Each row is a point on a landscape with many peaks, with its height.
From any point a climber steps to the highest of the 3 points nearest to it. It stops when none of these is higher. Distance is the straight distance between rows; heights are no part of it.
fipu height 5.63: [ 71  88  76  88 132  77  92  95 121]
voke height 5.68: [ 61  85  66  79 108  70  88  95 141]
Dunef height 4.65: [ 87  92 101  83  97 102 110  98  98]
sog height 4.89: [ 61  92  87  70  82  98 110 109 116]
sos height 4.57: [ 63  92  62  68  71  69  87 105 145]
nasat height 5.40: [ 92  82 105  74  83  96 122  94  89]
Kulo height 5.11: [137 100 118 119  90  90 106  91  76]
reri height 4.58: [130 100 108 116 106  84 101  89  77]
Tulu height 4.33: [148 105 114 144  97  71  98  85  77]
tus height 4.74: [ 97  98 106  90  96 112 109 101  92]
malo height 5.47: [104  80  99  93 116  78 108  84  88]
pamat height 3.29: [ 79  96 105  70  77 119 118 107 100]
mam height 5.42: [ 86 106  92 103 140 103  86 104 104]
tarem height 5.51: [ 57  91  74  72  88  82  96 110 131]
Tobok height 1.83: [113 119 100 123 131 110  82 100  92]
tize height 5.75: [ 91 101  98  95 118 105 101 103 100]
Tinag height 0.13: [115 127 103 132 128 124  77 110 101]
dabut height 5.57: [100  90 105  88  93  97 114  91  86]
Sifi height 5.37: [140 102 121 117  79 105 105  94  80]
bipop height 4.15: [140 116 113 139  81 118  89 104  92]
pufun height 5.99: [129 107 117 113  82 117 103 101  84]
vibo height 3.24: [148 110 115 162  82  87  93  94  93]
Vipo height 4.64: [ 66 107  84  85 129 106  93 111 123]
tob height 5.18: [115 100 113  97  87 111 111  97  84]
lapo height 5.12: [ 67  90  87  77 102  89 105 103 117]
lovin height 4.36: [136 113 112 132  96 103  94  96  85]
peko height 2.96: [ 62 105  93  71  86 123 106 118 114]
tudu height 1.92: [127 120 109 135  99 126  84 110  95]
tena height 3.36: [101 111 107 102 106 121  97 105  94]
basam height 0.55: [113 125 104 123 118 128  82 111  99]
vusi height 5.69: [ 97  91  95  98 130  86 100  89  95]
Gosu height 5.91: [ 90  87 108  72  70 105 122 100  88]
Pido height 6.02: [ 85 104 107  83  84 127 107 111  99]
mogef height 4.02: [ 59 102  91  75 100 107  99 113 119]
mobag height 2.40: [ 87 119  95 105 138 119  82 112 109]
Petet height 2.93: [105 100 117  87  71 126 116 105  91]
bodoz height 5.28: [115  86 113  90  93  89 116  88  79]
madib height 1.91: [117 100 123  86  55 130 119 107  86]
muko height 4.03: [ 65 109  92  87 122 118  93 115 120]
pel height 3.48: [126 110 110 126 110 101  92  93  82]
tum height 2.56: [122 116 104 130 120 103  86  95  88]
Dozaf height 1.94: [100 121  94 118 141 114  82 103 103]
kot height 5.46: [ 82  78  87  84 113  71 106  87 109]
Gida height 4.61: [127 111 109 118  94 115  94 103  86]
tem height 5.10: [ 69  88  94  73  88  97 110  99 106]
domur height 4.06: [103  75 114  69  71  81 132  88  85]
Dasik height 4.08: [ 97  99 109  84  82 115 116 103  92]
mabon height 5.36: [ 66  82  88  71  86  84 110 101 114]
gugi height 5.95: [ 76  98  80  97 150  85  85  99 119]
bemi height 4.47: [116  92 117  91  72 109 120  95  80]
kip height 4.83: [ 88  74 101  69  77  79 126  90  96]
lora height 5.07: [117  96 110 102 105  90 109  87  81]
ler height 0.73: [129 126 106 147 105 119  79 105  96]
romop height 5.77: [ 72  72  85  64  74  69 113  90 116]
samiz height 4.35: [ 77 108  89  93 129 108  92 111 109]
kek height 3.42: [148 110 119 141  59 117  98 107  92]
dil height 4.16: [141 104 112 132 109  79  98  85  77]
Zosaz height 1.19: [112 118 105 116 117 117  86 106  94]
nomus height 5.19: [ 79  94  91  90 122  95  98  98 108]
fupa height 4.90: [ 80  83  95  73  90  91 115  95 101]
Puza height 5.76: [ 87  88  90  88 119  81 103  90 104]
Nolep height 4.49: [116 109 109 103  93 122 100 103  89]
faba height 4.70: [ 83  95  97  85 108 106 107 102 100]
vufuz height 5.88: [ 95  83 101  81  95  83 118  88  90]
mor height 5.34: [ 52  98  75  75  98  89  88 111 136]
Kufer height 5.74: [119 102 111 104  97 106 104  96  83]
Nide height 5.41: [ 56  86  64  75  91  70  86 102 145]
dabu height 4.99: [ 54  96  63  71  83  76  84 109 150]
laku height 1.46: [ 97 130  98 122 143 128  75 116 108]
nev height 5.56: [ 62  85  70  86 118  69  88  96 139]
patis height 3.26: [ 96 110 106  97 102 125 102 111  98]
fezov height 5.08: [132 106 119 111  71 125 105 105  87]
kevi height 5.52: [ 66  81  75  82 112  69  94  96 129]
Nipas height 3.28: [ 77 119  99  95 122 126  90 120 112]
gisap height 2.78: [ 80 121  98 102 134 123  86 118 110]
tezen height 3.23: [149 108 112 168  64 107  91 107 105]
fovi height 3.20: [121  97  99 117 135  77  95  83  81]
pota height 3.47: [130 100 124  99  58 124 115 103  81]
bor height 3.87: [127 104 108 122 119  86  94  86  81]
Tapo height 3.98: [141 107 113 141  93  91  94  93  80]
Zon height 4.25: [110 106 112  94  84 125 106 104  89]
did height 6.80: [ 92  94  92 102 142  88  92  92 102]
Ronib height 6.17: [ 92  82  96  85 107  81 112  92  98]
duf height 4.29: [140 107 123 115  57 122 108 105  86]
bame height 3.49: [144 115 113 155  78 110  88 101  95]
Geba height 5.55: [ 68  76  79  74  91  71 105  93 123]
Pasu height 5.92: [ 59  89  72  76 100  78  93 101 133]
Timen height 5.64: [ 69  75  81  69  78  69 107  95 122]
kizip height 4.68: [148 102 118 129  96  73 106  83  73]
mag height 4.97: [114  79 113  83  82  78 125  88  80]
Bovov height 3.83: [138 113 112 145  96  98  89  95  86]
sudul height 5.70: [ 95 116 102 103 118 125  94 110 100]
Vun height 5.35: [ 65  95  81  84 122  87  95 103 123]
furu height 3.54: [ 96 120 101 109 124 127  88 111 102]
Nat height 4.91: [139 110 113 132  81 109  96 100  87]
tup height 5.02: [ 98  98 107  91 101 107 107  99  90]
ponup height 4.40: [110  98 103 102 114 101 102  95  88]

For each start below, name the point where the climber stops.
mag: Ronib
Petet: Kufer
laku: sudul
Vipo: did
Dunef: Ronib
domur: Gosu
samiz: did
peko: mabon
madib: Kufer
bodoz: Ronib
pel: pufun
tus: Ronib
tudu: pufun
Zosaz: sudul
basam: sudul
